Points, in no order, along strands that fork, close into loops and pass close to each other.
Two points are linked if the straight distance between their rows is under 51.4. Some points are linked to none.
(1549): [  5  10  -9   4   5   1   3   6 -34  10   1  11  13 -11   2  -2   6 -11
  18  -5  10   4  29 -14  -4]
(1069): [ 16  -9  -6 -19   0 -15  -4  11  15  -9   5 -12   8 -11   1 -11  -7 -25
  -7   3   0  23   2 -18 -25]
(640): [ 13  -6 -12 -15 -18 -13   5  -8 -19   2   7 -12  14 -18   7  -3   3   0
   7   0 -29  -2  10  10  24]
(464): [  1  23  -3 -26   2  -5  -1  11  -9  15   2  12  21  -4   8 -14  -5   0
  17   4  -8   2  18   1 -12]
(1114): [ -5   9  -1  21  18  18  11   2   7  10   1 -14   1   9 -10   1 -13   4
   6   2  12   1   1  11 -11]
(1899): [ 27  -7 -14   0   2  11  -9   5   0 -10   5 -15   4   7 -16  -8 -16 -23
   1  -2  11   2  -1 -34 -22]
(585): [ 22  -1  -1 -17 -23 -12 -21  -4  19  -1  -2   5   0   7   5  -4   8   5
  -7  10   6 -11  -4  -6 -18]
(516): [-23  11  -1  23  29  16   9  -2 -11  17  -7   2  13  10  -1   3  -6   3
   9  -6  23   3  10   0  -2]
(404): [  3  13   5 -17  -3   2   7  12  -7  -2   5  19 -23 -34  -9   8  15   2
   4   9 -24   1  12   5  27]
(1414): [  8   2   6  13  -9  -1   5  -9   9   8  -5  -6  -9   0   1  -3  -3  20
   1  11 -14 -16   2  42  18]
(1629): [-14   1   4  -4 -23  -5  -6   6  20   8   7   5   6  15   7 -12 -12   8
  -8 -18  11 -16 -12  12  -9]
(1505): [-13 -19 -18 -14   3 -15  15   4 -19   4  -5  -1   6  -5   3  -1   6   5
  -9 -25 -12 -15   0 -25   1]
(1457): [ 28  13   4 -18  -2  16   6  13 -10  -7   5  14 -26 -23 -20   9  13 -10
   1  12 -20   4  16 -17  11]
(1776): [ -2  17 -13  10  11  13 -14 -17  -9   4  -8   7  22  16   0   3  -1  15
  15   3  -1 -24  -3   1 -15]
(169): [-13 -15   5  10  -6  -9  -9  -9  20   6   6 -18 -26 -19   4  18   8 -12
  11  17  12  15  -4   8   1]
(1563): [ 14  -3  15  32  13  17   0  -4  28 -17 -23   2  -3   7  -4  -5   2   0
 -27   4   2  -8   1  11 -15]
(425): [-23   6 -11  -4  -5  -8 -10  -4 -13  -8   6   3  32  14   9 -11  -5   3
   9 -24   6  -7 -10  -5   8]
(1647): [ 27   4  15  -4 -26   8  10  23 -10  -1  -4  25 -31 -24  -8  -9   6 -21
 -13  -5   0  10  21   0  17]
(176): [ 15 -20 -10  -5 -26 -14   5  -3  -5   7   0  -8   6   9   2 -18  -6   3
 -11 -21  -1 -27  -5  -4 -11]
(1746): [-26  -4 -14 -18  16 -19  -6 -19  -3  18  20 -22  -4  -3   0  13  -8   9
  20   3 -10   0 -19  -2  16]
(822): [-19  -3   5  -2  14 -10   5   4  17   8 -18  10   7   9  13   0   2  18
  -7   2  -2 -13  -1   3 -30]
(1377): [-18  -3  -9  -1  31   2  25  -1  -3  17   5 -16  -8 -11  -6   3 -10   3
  20  -4  -6   7  -3  -6  -2]
(1411): [ -9 -11  -2   9 -13   1 -15 -12   8  -3  -5   2 -15  -1   2  13  16  15
 -12   6 -14 -19 -17  13  15]
(1741): [ -8  14  -6 -16  -7 -10  -5   1 -28  16  -4  12  19 -11  15   1  11   0
  24  -3   2  -3  19  -5  -9]
(864): [-12  -3  25   0 -13  -3  10  28   5 -12  -8  27 -15  -2   8 -11   2  -4
 -24  -9  10   9   1   4  -2]
(1814): [-13 -17  -7  20 -12  -2   0 -25   9   2   7 -22   9  18   2  -2  -9   4
  -7 -18   0 -20 -22  10  13]
(1269): [ 27  -3  -7  11  -7  17  -6   7  -5  -3  13 -17  -7  -4 -17   5  -9 -22
   8  14  16  10   3 -12  -9]
(1455): [ 25 -15  12  -6   5 -20  15   6  -1  -9 -20   0  18  -3  13 -17   7 -12
 -15  -2  -9  14  20   5  -4]
(1228): [  3  -5  19   8 -12   7  10  27  -3 -11  -8  35 -23   2   1 -17   0  -9
 -34 -15  23   2   1 -12   0]
(1527): [ -1   4  -8 -15   8 -24 -27 -12  26 -11   6  -7  13   4   3   0  -8   0
   6  21  -2  -4 -17   1 -24]
(353): [  5   5   6  25  -1  17  11  11 -13  -6  -6   5 -17 -18  -7  10   2 -12
   5   5   8  16  20   7  16]
(1778): [-30  -2  -5   7  35  -3   7 -11 -13  15 -16  -6  17   9   9   0  -2   9
  16  -8   8  -1   4 -10 -13]
(544): [-12   8  -2   9 -35  17 -12   6  -1 -19  16  11  -3   7  -3   0   6  -3
 -14 -14  15  -2 -17  -4  17]
(1628): [ 38  12  -7  -7  11  16   4   7 -25 -11  -2  15  15   6 -12 -12  -3  -8
   1  -1  -3   7  17 -22   4]
(1819): [ -6 -12  11 -13 -13  -6  27  23 -13  18  -8  11 -11  -7   4  -7   2  14
 -14 -22  -9 -15  13  12   4]
(1826): [ -4 -18  21  13 -24  -7 -17   1   9   2 -18   7 -23  -5  15  13  20  10
 -14   8  -6 -14  -4  20   0]
(655): [ -3  12  -8 -14  -2  -2 -11   8  -3 -31  13   6  10  -9  -1   6   7 -16
   3   7  -7  21  -4 -22   8]
(1681): [ -2   4  -8   6 -13   5   8 -10 -23   9  13  -6  -5 -18   0  10   9 -11
  22  -7   5   3   5  -5  22]
(240): [-17 -16  13   3 -16  -3  16   9 -29   7  -6   9 -12 -10   8   7  15  12
  -9 -30 -10 -13   6   7  21]
(1124): [ 14   1   9  11  -4   3   0  21   2 -12  -5  19  -3  -3   2  -7   7 -21
  -9   7  28  23  18 -19 -16]
(961): [ -5   8  -1  -6 -11   2  21  16  -3  25  22  -7 -10  -6 -10 -12 -22  -7
  13 -14   7   1   8  16   7]
(485): [-10   2  -3   2  31 -12   0 -14  14   0  -6 -14  20   7   6   0 -10  15
   4   8 -18  -2  -7  22 -14]
(1147): [ -4  -2 -11   1  13   5 -17 -14   1   0  17 -10 -27 -11 -20  32  12   6
   7  35 -15  -5 -13   4   8]
(748): [ 20  10  -4   0  10  17   9  17 -12 -19   8   4   0   1 -18  -1 -11  -7
  -5  -7  -7  10   4 -14  13]
(1614): [-34  -8   1  14  14   1  13   1   1  10   9 -10  -7   4  -3   0  -8 -14
  -1 -25  29  15  -7 -17   7]
(1058): [ 30  13 -12  -5  -2   8  -1   3 -38  -2   7   4  17  -3  -6  -8   1 -13
  16   0   4   5  26 -22   6]
(1410): [-40  -4  10   5  22  -5  22  19 -13   1   6  13   0  -7   0  -2  -4  -7
  -6 -24  19  16   6 -16   4]
(1568): [ 16 -20 -13  11  11  -7   2 -15  25 -14   6 -25 -13   0 -11   1  -6   1
 -15  13 -16 -14 -18  11  -5]
(681): [-29  -9  33  22 -16   0 -12   8   8 -15 -15  15  -3  14  24   6  12  -5
 -20  -7  17   5  -5  20  -6]
(1423): [-18 -27   5  29  -5  -1  10 -18   7  -7  -1 -26   6   2  11   0   3  -5
 -11 -17   9   4 -14  10  18]
(1064): [-11  -7  21  30  14  15   9   9  23  -8 -24   7 -17   4   1  -2   3   0
 -33   2   0   0  -3  17 -13]
(1155): [ -9  15   7  10   7  21   0  14  11 -12  13  13 -28 -12 -14  18   1  -3
  -2  14  -5  13 -11   4  10]
(1332): [ -8  -5   4  22  -4   5  -9 -22  14   0 -14  -2  14  15  10   1   4   6
 -15  -4  15 -24  -2  10 -25]
(1555): [-18   3 -17 -20  -9  -4 -16   3   0 -16  14   7   3  -4  -2   6   9  -2
   0 -10   0  -1 -16 -29  -2]
(1715): [-12 -16  14   6   5 -11  31   8 -15  28 -15  -6  -1  -9  12  -3  -1  18
   2 -14  -6  -7  19  21   5]
(1842): [ 11 -13   3  -3  -8 -19  -6  12 -23  -9  -7  19  22   1  14 -15  11 -17
 -16  -9  19   8  24 -24 -10]
(1307): [ 38  18   3 -16  14  -3  -7 -10  11  -9  -6   1  19  23  -9 -12 -16  11
   3   6 -14  -7   0   9 -12]
(102): [-18 -10 -11  -4   4 -13 -13   1   7   6   2 -15  14  -3  10  -1  -7 -16
  15  -6  16  13   1 -13 -28]
(335): [ 19   2  12 -25   0   3  12  15  22 -11  -8  19 -23   0  -8 -15   2   1
 -26   0 -15   6  -8  -8  -5]
(695): [ 37   1   3  -5  -3   8  -5   9  13  -7   1  -2   2  18 -14 -15 -13 -18
  -9  -6  16   7   2 -20 -22]
(636): [ 21   2 -14   6   0   3  -5 -18 -10  14  -3 -11  -2  -5   2   4   2   9
  18  19  -7 -17  12   2 -12]
(1038): [ 13  -1  15  12 -20  -4  -9   6  15  -9 -19  13 -13  -9  13   1  13  -1
  -4  13   0   5   5  17  -3]
(1298): [  4 -10 -17  19   0  15  -7 -12   1   2  17 -27 -16  -2 -16  20  -7 -15
  15  11   8   4 -11 -13  -4]
(999): [ 25  18   7  -4   0   5  -5  13  14  -7   4  -2   3   0  -4  -6 -11  -9
  12  21   5  23  11  15  -8]
(1016): [-19 -31   4  12  22 -18  27   9  -9   5 -12 -12   7  -5  10  -4  -2  -9
  -5 -13  11  13  12  -1   0]
(885): [-21   0  -4  -2 -13 -10 -22 -13  -8  18  -1  -9  12  -2  20   4   2  -6
  32  -3  24   5  -1  -7 -14]
(757): [ -3 -11   0   9   5   3  12   9   9 -13  -9   2 -15  -9 -10  -6   1   6
 -19  -6 -18   2  -6  15  16]
(1278): [ 15  -5  -2   9 -17  -3  11 -14   7   7  -5 -10   9  10   2 -13 -12  20
  -3  -4  -6 -30  -2  30   5]
(791): [ 23  10   3 -27   4 -11  -3   1  10  -4  -5  15  -6   1  -3  -6   5  21
  -9  17 -31  -4   0  12  10]
(1605): [-13  -2 -18 -16   8 -10  -9 -16  -2  16  14 -18   3   3   0  -5 -14   3
  25  -1  -8  -8 -14  -6 -11]
(850): [ 28  -5   8  -6  -6  -8  -2  12  -5  -8  -7  21  11   2   8 -15   6 -21
 -18  -1  22  22  24 -24 -20]
(19): [-27  -7  15   4  -8 -12   8   5   9  12  -1  -9  14  15  11  -8 -14   6
  -2 -21  17 -11  -3  22  -5]
(1081): [ 26  -4   8   1 -28   7  14  18 -14  18  -9  15 -21 -19  -2  -6   9 -10
  -1  -3   2  -6  29   3   8]
(122): [-10 -12  -8  16  17   2 -11 -42   5  10   2 -29 -14   6  -1  23   6  11
   7  23  -8  -5 -21   5  17]
(1597): [ -8 -13   6   1 -18 -18   0  12 -27 -13  -4  15  26   5  21  -8  12  -6
 -11 -20   8  -2  14  -4  10]
(1160): [-20   7   8   9 -18   3  -6 -22 -11  29 -11  -4 -11   3  16  23  18  16
  20   4  13 -15   3   6  15]
(1045): [ 32   8  -5 -36   2   1  -1   4  -8  -5  12   7 -13 -16 -15  13   8  -6
  -4  16 -29   3   7 -20   9]
(1233): [ 23  12 -16 -23 -18   3 -18  -2  12   1  18  -3   9  20 -11 -17 -23   0
   7  -7   3 -12 -13  -5  -7]
(33): [-26  -3  -8  10   1  11  11  -2   0   2  19 -13  -4   7 -12   1 -17  -9
  -2 -25  17   0 -17  -9  13]
(1075): [ 28  -3 -13 -38  -8  -7 -16  -4 -11  22  -8   2   8   2   3 -19  -1  -8
   5  -5  -9 -12  10 -24 -32]
(660): [-34  -3  24  18 -21   1 -12   7  21  -8  -5  11 -16   3  12   6   4  -7
 -16  -6   8   7 -22  32  17]
(540): [ -8  -8  -5 -14  10 -25 -11   6  23 -14  13  -6 -11 -21   1   8   7  -2
  -4  25 -12  19 -11   1  -1]
(783): [-10  -4  -4  -1  13 -12  -6   8  24  -8   2  -5  11  -2   5  -6  -5 -14
   2   5  15  22  -3  -7 -29]
(185): [-18 -17  -9   9  -4   0  -4 -18  10  10  10 -31 -20  -9  -2  18   7 -13
  12   0  17   6 -14 -13   9]
(1763): [ 30   0  13  -6 -23 -12 -15  -6  18 -16 -17  10   5   4  13  -4  12   2
 -10  14   3   0   5   4 -15]
(1872): [-29   9  17   6 -20   2  -6   4  10   1  12   9 -11  -5   0   7   1   2
   7  -5   6   6 -12  30  35]
(415): [  9  -1  -9 -20  30 -13   9  -3  10   8  -6 -11  16   0  -2  -7 -14  10
   5   8 -28  -7   1   8 -19]
(614): [-12  -6 -16   3 -11   2  -3 -11   8 -14  19 -21   7   8  -8  -1 -10   0
  -4 -18  -2  -4 -25   2  11]
(1504): [  5  21   8   2 -35   9 -12  11  -3 -20  11  17   1   0   6  -5   5   0
   0  -6   4   6  -6  10  24]
(1340): [-14  -2  16   9 -16   0  -3  -7  -8  22 -16   0  -9  -7  18  23  23   7
  21   6  19  -1  17   8  -2]
(1731): [-18   5  -7   4  25  -9   1  -9 -29  15 -10   1  33   9  13 -14 -11   6
  24 -15   2  -8  10   0  -9]
(1585): [  5  16  -4   3   2  20  25  17 -22  30  17  -3 -14  -9 -22   1 -18  -5
  19  -7   4  -5  14  -4   2]
(1849): [-24   1 -11  -5   2   0  -8   1 -19  12 -14  18  10   5   8   5  14  15
   2 -14   9 -22   2 -19 -23]
(1619): [ 13   4 -10   2   8   1 -14 -10   7 -32  15 -17  14   0  -9   9  -5  -5
   6  21 -17  12 -13   5  16]
(1696): [ 13  -2  -8   6  18  -8   6  -2 -21  16  -9  -5  29   7   8 -24 -14   2
  13  -6   0  -4  21   2 -16]
(326): [-19  -2  -6 -13  11 -16  -1 -17  -5  11   9 -12  -6  -6  -2  11   2  20
  13   7 -20  -2 -13  16  30]
(1561): [ 33  13  19 -37  -6  -9 -12  -4  16  -7  -8  27  -1  17   0  -8   2  20
  -9  12 -20   5  -3  11   0]
(1804): [ 27   0 -22  -9   4 -10  -6 -18 -19   8   4 -18   7  -9   1   1  -1  -3
  15  24 -26  -5   6  -7 -11]
(1176): [-31 -11   5   8 -11  -7 -20 -21   8  13  -7 -18   8  17  22  11   7  -5
  15 -10  29   3 -16  -7  -2]
(387): [-22  11  10  -5 -16   3   9  12  11  16  18   2 -12  -6  -7   2 -14   1
  14 -13   7   6  -7  18  25]
(1606): [ 16   7   0  -2   5  -9  -9 -10   8  -8  -1   2  -2   3  -2  -5   1  26
  -5  23 -28 -10  -7  34  23]
(77): [ -9 -11   4  32   3  -1   1  -5   6  -5 -10   0  15  10   5  -4   2  -8
 -12  -4  22  -3   3   1 -15]
(1592): [ -6  -8   3  22  -3  11  12  18 -14 -10  -3  27  -6   7  -5  -9   2   2
 -30 -19  20  -7   4 -12  10]
(170): [ 17  -4 -19 -18   9 -10 -25 -14  -2   0  12  -9 -14  -4 -17  18  13   8
   6  35 -19 -16 -15 -12  -5]
(1253): [-23 -16   6   7 -14 -19   0   4 -22  -4  -4  -3  16  -6  20   6   8 -10
   7 -20  16  15   4  -5  10]
(418): [-12  22   5  -6   4   6   6  13 -13 -28  12  20   3 -16   0   6   9  -7
   6  -2 -10  18   2  -8  26]
(609): [-11  17  -6  19   0  22  -9 -23  -5  -4  -4   9  19  19  -1   9   8  20
  -3   0  -6 -23  -9  12  10]
(1159): [  9   6  -5 -13 -26  -5 -17   4  17 -11  11   4  10  17  -3 -18  -9   2
  -7 -10  11 -13 -15 -10 -13]
(249): [-14  12  -1  19  17  31   2 -10   5  -2  -5   8   5  19 -14  10   2  16
 -14   3 -10 -14  -6  13   8]
(671): [ 30   7  -9  -6 -17   2  -9  -3   3  -4  20 -18  14  10  -8 -16 -23 -14
  10   0  -2   1  -8   7  -1]
(861): [ 13   0  -6  14  14  12   8   5   7 -22   9 -21   1  -2 -18   5 -15  -8
   0   7 -10  11 -10   1   9]
(917): [ 56  -2   6 -20  -8  -2  -2  -3   6   9  -1   1   8  17  -9 -23 -12 -20
  -6  -5  11  16  14 -15 -23]
(300): [-22  24  -5 -13  10   8  10   6 -24  -8  18  15   6 -12  -6   7   8   3
  18 -14  -7   4  -1 -13  23]
(919): [ 50  12   9 -13   6   7  -3  -9  23   1  -6  -2  -6  19 -15  -2 -15   9
  -1  21 -12  -7   1  12 -13]
(107): [  2 -11 -12  20  11   3  -6 -33  10  -4   1 -30  -4   0  -4  11  -3   4
  -1  17 -12 -13 -13   7  -4]
(786): [-20 -13  11  -5 -16  -1   9  22  12   1  -5  17 -33  -7   2  -1   5   4
 -22 -10   0 -10 -11   0  -4]
(851): [-10 -19   0 -14  -1 -20  13  16  -5  -6  -7   6  -3 -16  11  -1  15  -2
 -12  -9 -14   2   6 -11  -8]
(307): [-11  15  11 -20  -1  -7  10  21  12  -5   7  15   4  -3   5 -15 -10   6
  -6   1 -10  10  -3  13   4]
(1023): [ 23  25  13 -15 -25   4 -12   6   8 -19  11  19   9   7   2 -10  -3  -6
   4   6   3  19   0   9  23]
(774): [  8   0   3  10 -10  -1   7  -5 -13  27 -11  -8  -6 -14   8   8   7  11
  19  11   7  -6  21  14  -8]
(1894): [ -5  16  -1   2   6  12  -9  -1  17  12  12 -14   6  11  -5  -1 -24   1
  20  12  10   3  -6  12 -16]
(94): [-26   2  11  -4  -3   7   9  12  14  19   0  17 -38 -15  -3  13   9  13
  -7   3   0  -6  -7   4  -3]
(1344): [-18  -1 -13   3   1  11 -11  -8  19 -17  18  -4   3  10 -14   4  -4   3
 -17  -4  -9  -8 -32  -5  10]
(1433): [ 42   2 -16 -26  -5  -3  -5 -12 -14  -4   2  -4   1  -4  -7   3   6   2
  -1  14 -28  -4   5 -11   6]
(588): [-25  16   6  -4 -10  -5 -13   1   5  -6   4  11   7   0  13  11   8   8
  11   5   8   6  -3   7  -2]
(4): [-10  -1   7  11   7   1  17  24 -20  -7   6  27   7   0  -1 -13  -2  -2
 -14 -20  21   8  16 -10  15]
(1487): [-10  -9  -1  14  -9   8  11  -6 -30  -3  -9   6   0  -5   8   9  19  11
  -8 -21  -3 -13   4  -1  29]
(890): [ -8 -18  19 -11  -9 -20  10  25  -1 -11 -14  19   3   2  21 -10  12   0
 -31 -11   1   9   5  -4 -13]
(720): [-17 -13   4  -5   2 -17   2   8  17   0   4 -10 -17 -31   8  15  10 -15
   1   9  -1  27   6   1   0]
(1465): [-35   7  24  12  -5  11  -5 -19   7  24 -12  -2 -15  13  16  25  18   6
  11   0  16  -2  -2  15  31]
(613): [ -2   6  -7   2   8   0 -21 -12   8  -7  25 -15  -8   0 -18  20  -2   3
  10  30  -5   8 -18  11  15]
(1313): [ 15 -13 -25  11   4   3 -11 -11 -17  -5   5 -22  11   6  -6 -10 -13 -17
   9  -4   8  -8  -2 -22 -20]
(198): [-32  -6   8  19  18   1  -4 -30  23   9  -7 -24   9  23  12  14  -2  -1
   6   3   9   2 -17  15   7]
(1857): [ 22  -9 -15 -18  -1  -5   4   5  -6  24  -4 -10   7  -3  -2 -16  -9 -13
   0  -2   2  -6  13 -16 -28]
(477): [  4  16  -8   9  25  31   8   4  -7  -6  -5  10  -6  10 -18  10   5  19
 -14   1 -16 -15  -6 -11   0]
(1452): [-40   3  18   7  -2  10  -2  -5  20  22  -3   0 -10  11   5  14   3   5
   3  -7  25   6 -10  10  10]
(603): [  6   9   0  14  -5  15  10  -1 -17  11  13  -6 -23 -28 -12  16   4 -13
  25  10   5   9  19  -3  11]
(1042): [  1  20  -4 -14  -3  -3 -11   7   7  17   5   2  11   7   3  -9 -16   2
  24   5  10   1   6   4 -24]
(873): [ 29   8 -10  -5  14  -3   5  -7  -3  -4  -8  -7  23   9   0 -17 -16   4
   7   3 -15  -6   7   3 -12]
(673): [-19 -11   5  11 -13  -8   6  -4 -20  13   1 -11   0 -14  11   6   7 -11
  19 -14  18  14  12   1  21]
(1829): [ 12 -19 -23 -14   9  -6  12   5 -18  11  -7  -2   2  -5  -7 -14  -3  -1
 -11 -14  -9 -18  11 -29 -15]
(1514): [ 24   3   8  22  -6   8   3   6   2 -19 -17   7 -10 -16   4  -3  10 -10
  -1  13  -4  16  15  14  12]
(1078): [-20  -2   8  16  13  -2   6 -18   5  15  -8 -15   4   4  15   8  -1  10
  19   2   5   7   1  25  11]
(1357): [ 31   1   1  19  12  20  -3  -9  14 -21 -14  -1  -2  12 -12   6   5  -2
 -16  18   0  -4   0  -9 -19]
(529): [ 15   7   6  23  -3  23 -12   7  11 -20  -9  13  -9   7  -8   1   9  -9
 -19  12  24   9   5 -15 -20]
(659): [ -8   4  -3 -18   6 -10   6   1  -3   7  11   1 -14 -27  -5  13   6   5
  12   6 -22  -1   5   3  20]
(5): [-17   2 -20 -17   2  -3  -2  -2 -11  -1  -4   9   6  -4   1   5  16   6
  -2 -10  -8 -16  -9 -30  -9]
(82): [-15  -4  16  21 -14  -5  -8   6   7 -13  -8   5  14   8  17  -3  11  -8
  -9  -6  30   9   5   3  -9]
(1060): [-18 -10   3  13  13   7  10  -6   4   0 -11   0 -20 -11   0  12  13  11
 -13  -1 -16  -4  -7  15  23]
(182): [ -9 -21  -2  24   0  -3   7 -10  -3 -19   0 -23   7  -9   9   4   7  -7
  -1  -7  -3  16  -3   5  25]
(787): [ 44   4  -5 -39  -7  -5 -18 -13   2   4  -5   6  17  16  -5 -17  -7  -4
   3  -5  -6   2   4 -19 -17]
(287): [-18  -2  14  13  24 -10  11   3   8   1 -16  -3  13  -1  12   1   0  17
  -1   3 -11   2   4  30   5]
(879): [ 43   9  -6 -11   5   6  -6  -6   6   6  10 -15  -5   9 -19   7 -20   3
  13  33 -16  -8  -2   5 -12]
(1492): [ 36  17  16 -16  -3  13   8  17  -4  -8   0  22 -25 -15 -10  -6  -1 -13
  -7  10 -13  21  12  -1  15]
(1655): [ -7 -20 -17   5  14  -6  11  -7 -18   1   9 -23  14  -1  -1 -15 -12 -16
   6 -17  -1   8   0 -17  -5]
(836): [-30  -5  -3 -18  19 -15  12   4   9  25   2  -9 -12 -14   3   5  -2   4
  17  -5  -1   6  -4  -5 -14]
(918): [-16  18  15   0   7   4  -1  11  -2 -21 -13  29  20  19  11 -10   4  18
 -19  -4   0  -4  -4  10   3]
(1210): [ 19   3   2  20  -8   4  -5 -19  10  -6 -18  -5  18  14   6 -10  -4  13
 -10  -3   3 -27   1  26  -8]
(484): [-27   3  -6  18   5  18  -9 -13   0 -13   1   3   0  -1  -2  23  15  -2
  -1   3   7   8 -11 -14   8]
(1351): [-10  -8   4   6 -13  -6   3  10 -20  19 -16  17   5   3  13   0   9   6
  -2 -12  25 -14  21 -10 -19]
(471): [ 32   6  -8 -21  11  -8 -19  -2   3  -4  14 -13 -13  -2 -21  15  -4   2
   7  44 -21  -4  -8  -3  -7]
(1830): [ 17  10  -9   5  12  27  15   6 -22  16   9  -9 -10  -4 -22   9 -15   5
  16   8  -6  -8   8  -4  -4]
(570): [ -7 -17  -8  25  -9   3   7  -2 -17 -21  -3  -5  -2 -14   0   5  17  -9
 -14 -16   2   3   2 -15  20]
(324): [-27  -2   6  -6   4 -18  13  19  -4  10   0  -2  20  11  10 -20 -19   3
  -2 -27   7   0  -3  11  -3]
(633): [  3  -9   1  -9  -2 -22  -9   4  22 -30   6  -4   4  -9   9  -6   5  -8
 -14   8 -16  21 -14   8  12]
(3): [ 12  -5 -26 -14  13  -9 -18 -20 -15  12  10 -23   3   1  -5  -2 -18  -2
  30  22 -25 -14 -10  -7 -13]
(565): [-20  -3 -13  -3  26  13  19  -1  -5  11  14 -11 -18  -9 -18  17  -2   6
   3  -8  -8  -4 -17 -17   6]
(742): [ 30  -6  -4 -22   0 -19  -7   2  14 -16   4  -8   8  -6   4  -8   3 -17
  -9  11 -14  22   0  -9  -4]
(1775): [ -1  -1  -9 -16   5   2  -9   5  22 -13  21  -5 -12   8 -16   4  -9   6
 -16  10 -11  -7 -23  -4   2]
(785): [-24  15  -2   9   2  11  -5   3 -14 -17   1  19  26  15   7  -2   5   7
  -9 -19   7   1  -2   0   9]
(882): [  9  19  15   0   6   1  -4   1  11 -15 -19  24  22  20  11 -13   4  14
 -12   6   4  -6   3   2 -18]
(764): [-33   2  12 -10  11   1  26  12   3  32  -4   9 -20  -8   0   6   1  14
   8 -14   3  -8   0  -1  -4]
(960): [  2  28   0   9  19  15  -6   2  -1  -5 -15  22  19  20  -1  -3   3  17
   0  12   7  -7   7  -1 -22]
(1579): [ 27   3  25  -8 -17   4  -3  11  21 -21  -4  20 -15   1   4 -14   2 -15
 -15   6   9  34   3   3  -3]
(1582): [ 38  10  25 -17 -22   5  -3   5  11 -19  -4  24   1  10   5 -23   2  -7
 -11   1   2  26  -1  10  16]
(971): [-25  -5   2  15  28   9 -10 -35  19  21   1 -27 -11  14  -3  25   2   1
   7  19   6  -1 -18   6  11]
(799): [ -6 -30 -13  12   9 -20  19  -2 -23   7  -3 -16  19  -4   9 -14  -7 -13
  -6 -21   6   4  13  -8   5]
(1224): [ 19  12  -7  -7  19  23  10  10  -4   3  -6   5  -7   6 -21   4 -11  15
  -1   7 -17 -14   3 -16 -18]
(942): [ 13   6   4  -2 -27   8   5   8 -12  23  -5   8 -20 -19  -2   6  12   6
  10  10   3 -15  19   5  -2]
(1265): [ -7  -4 -14  -9  20   4   9   6  14  -3  11 -13 -21  -5 -21  12  -7   6
  -9   7 -18  -5 -20 -12  -1]

A tip is a point with one link. Name the tips that can be reached along the links from each point below, in the order of the rows.
(529) -> (1064), (757), (671), (324)
(1492) -> (1452)
(681) -> (425), (1561)
(1114) -> (1568)
(565) -> (1715), (1016), (1176), (300), (1351)

How many points has the smallest loop of links through each point below? Write 0 if it is on no loop.
(4) -> 17
(774) -> 10
(1058) -> 23
(585) -> 0
(885) -> 0
(82) -> 0

A fork is a point with three links, a tip a point with one. Leave the first point through the second and follow the links. Name the first fork or tip that comes.
(1819), (240) -> (614)
(1775), (1265) -> (864)
(1210), (1332) -> (425)
(1741), (464) -> (873)
(102), (783) -> (1899)
(1776), (609) -> (1561)
(1357), (529) -> (1038)
(1681), (673) -> (1064)
